Points on a hilly landscape, in no order, each with its height.
From any point a climber steps to the highest of the 3 points nearest to it. It stops when none of these is higher. Distance is the straight distance between rows; heights are no part of it.
q310 (h 622): [132 125 109 105 124 114  89 170 135 195 145 136  99 134  92 148 130]
q914 (h 236): [132 124 131 181  86 170 120 108 106 145 100 172 127 167 105  62 140]
q750 (h 592): [106 116 104  95 130 115  91 176 141 204 153 118 117 119  93 158 147]
q200 (h 117): [ 71 101 113  77 185 112  76 117 131 111 143  83  97  84 140 175 129]
q463 (h 610): [160 123 150 149 108 137 156  84 143 127 130 159 136 141 122 101 116]
q648 (h 364): [138 126 135 184  94 158 131  91 118 133 110 174 120 162 104  69 123]
q773 (h 741): [175 125 158 141 113 133 174  80 144 122 119 150 132 125 136 113 121]
q191 (h 617): [ 93 129  99  90 128 120  93 195 140 200 159  99 122 114  71 170 157]
q963 (h 129): [134 137 125 104 143 148 135 134 128 123 139 105 162 125 138 143 121]
q345 (h 64): [158 113 136 198  79 184 122 129 106 158  69 199 127 176 115  56 178]
q58 (h 625): [127 130 108 116 106 113  89 165 133 201 143 139  95 145  89 153 128]
q414 (h 275): [118 118 113  88 172 138  97 146 125 121 136 100 118 104 143 169 137]
q945 (h 495): [147 149 110 117 103 143 120 144 123 134 141 138 140 150 103 118  99]
q188 (h 90): [ 84 111 153 121 178  91 160 101 149  70 146  97 159 100 164 155 126]
q283 (h 602): [ 89 131 130 113 182 120 130 119 133  78 140  81 157 104 155 169 130]
q46 (h 298): [146 138 135 114 116 151 149 108 138 139 145 127 159 143 117 108 110]
q557 (h 600): [178 146 151 190  95 137 193  92 123  67 102 180 136 135 116  88 109]
q131 (h 659): [ 94 136  90 107 117 118  91 188 135 211 161  97 126 130  60 180 155]
q996 (h 537): [168 126 147 172 104 142 150  77 132 112 112 180 120 144 113  90 124]
q684 (h 48): [134 136 120 186  60 180 122 164  91 168  80 173 132 169  97  62 181]
q577 (h 273): [142 127 139 116 132 144 157 104 143 130 137 112 157 129 145 115 127]
q562 (h 226): [115 109 164 131 167  88 169  98 151  99 124 111 142 113 188 138 128]
q329 (h 749): [125 146 117 148  94 152 123 125 109 140 127 149 138 160  99  90 113]
q69 (h 184): [105 109 112  78 176 131  89 151 132 137 140  98 103  94 141 163 141]
q651 (h 583): [140 130 128 147  97 153 135 101 133 141 139 147 139 162 108  92 113]
q912 (h 603): [145 129 109  95 133 127  91 164 131 165 144 132 108 130 112 149 123]
q548 (h 96): [129 134 115 182  70 168 115 143  96 154  93 162 126 164 100  66 153]
q161 (h 526): [188 140 157 145 113 108 201  99 134  70 104 136 139 119 175 105 113]
q942 (h 684): [182 136 157 159 102 128 177  84 135  91 113 165 126 126 136 101 115]
q520 (h 601): [132 127 131 155  94 152 127 101 132 146 132 154 133 158 103  86 113]
q710 (h 690): [128 152 106 157  73 144 100 157 102 156 113 142  99 162  94 111 125]
q213 (h 618): [ 98 108 105  86 140 117  88 177 137 184 156 111 115 103 100 159 151]
q149 (h 500): [170 133 160 142 134 103 188  96 139  77 101 128 133 113 185 112 107]
q739 (h 89): [ 71 113 112  80 180 104  80 104 131  82 154  89 103  80 144 189 124]
q500 (h 109): [ 75 103 157 115 177  70 167  96 154  60 157 115 154  87 164 148 122]
q921 (h 272): [172 132 167 143 110 110 219 101 129  42 104 142 164 115 184  54  95]
q465 (h 240): [ 66 119 135 104 175  85 143 100 142  48 166  90 155  84 146 174 110]
q772 (h 72): [131 151 108 180  63 167 107 164  91 158  92 158 119 167  94  82 156]
q222 (h 640): [115 133 106 149  92 118  90 163 123 222 132 129  90 156  87 145 135]
q211 (h 542): [181 143 158 162  91 128 206 101 125  54 103 157 149 119 140  78 109]
q68 (h 362): [104 124 139 117 170 127 156 114 142 112 135  93 165 116 163 146 135]
q752 (h 296): [154 137 165 141 133  93 200 104 119  41 104 129 161 120 206  85  93]
q596 (h 177): [ 94 121 117  89 179 126  83 133 126 116 139  93 110  98 145 173 138]
q804 (h 494): [171 125 163 131 132 108 179  95 144  98 114 127 128 111 178 117 119]
q5 (h 399): [138 111 154 125 145 123 171 100 153 118 124 115 152 117 167 122 133]
q637 (h 385): [159 127 166 136 146  82 184 116 131  55 106 123 147 114 205 112  99]
q328 (h 292): [161 127 146 204 101 157 139  86 119 121  87 192 115 161 115  85 146]
q450 (h 563): [147 139 113  88 146 142 106 157 126 145 141 117 131 126 127 152 121]
q331 (h 591): [154 147 113 104 122 141 110 151 124 146 139 125 130 146 113 137 114]
q718 (h 698): [ 97 106 105  73 161 127  84 171 132 170 152 101 106  94 124 156 155]
q526 (h 390): [128 125 110  81 161 138  99 147 124 136 134 109 118 113 137 162 133]
q758 (h 173): [127 112 165 135 174  68 168 106 143  68 116 126 133 116 197 135 106]
q230 (h 691): [ 93 145  91 126 101 121  92 184 128 227 153  96 121 150  62 180 152]
q766 (h 604): [121 116 106  85 142 119  93 174 139 188 149 121 109 121 108 155 140]
q399 (h 673): [134 149 104 161  74 124  85 157 103 192 107 134  76 162  90 123 141]
q493 (h 641): [ 95 133 122  99 181 120  99 123 121  88 137  85 134  97 153 182 120]
q194 (h 70): [ 72 118 114  82 186 100  95  99 134  65 157  89 110  77 138 201 111]
q247 (h 709): [124 147 113 160  78 154 112 136 105 147 120 145 122 167  94  85 122]
q102 (h 400): [ 76 127 127 106 175 108 121 108 131  65 155  86 145  97 145 186 118]
q784 (h 534): [132 116 113  81 160 124  93 165 129 162 136 116 112 113 128 159 137]
q447 (h 157): [134 125 132 194  84 174 120 126 101 152  88 180 124 172 105  60 155]
q515 (h 380): [115 134 114 102 168 142 116 133 119 102 136  87 145 111 148 163 129]
q261 (h 620): [142 138 110 121 110 122  96 161 128 172 130 146  97 153  98 143 115]

Call two points neighbours if one is among the 3 nearest of the other. Go from one point of each pair to the other, from neighbour to neighbour, staying as high as possible. Name the lowest point that can't be avoided.
q773 / q329 => q651
q493 / q329 => q68
q230 / q718 => q191

Where does a climber stop that starts at each point below?
q465 => q493
q211 => q773
q5 => q773
q328 => q773
q68 => q493
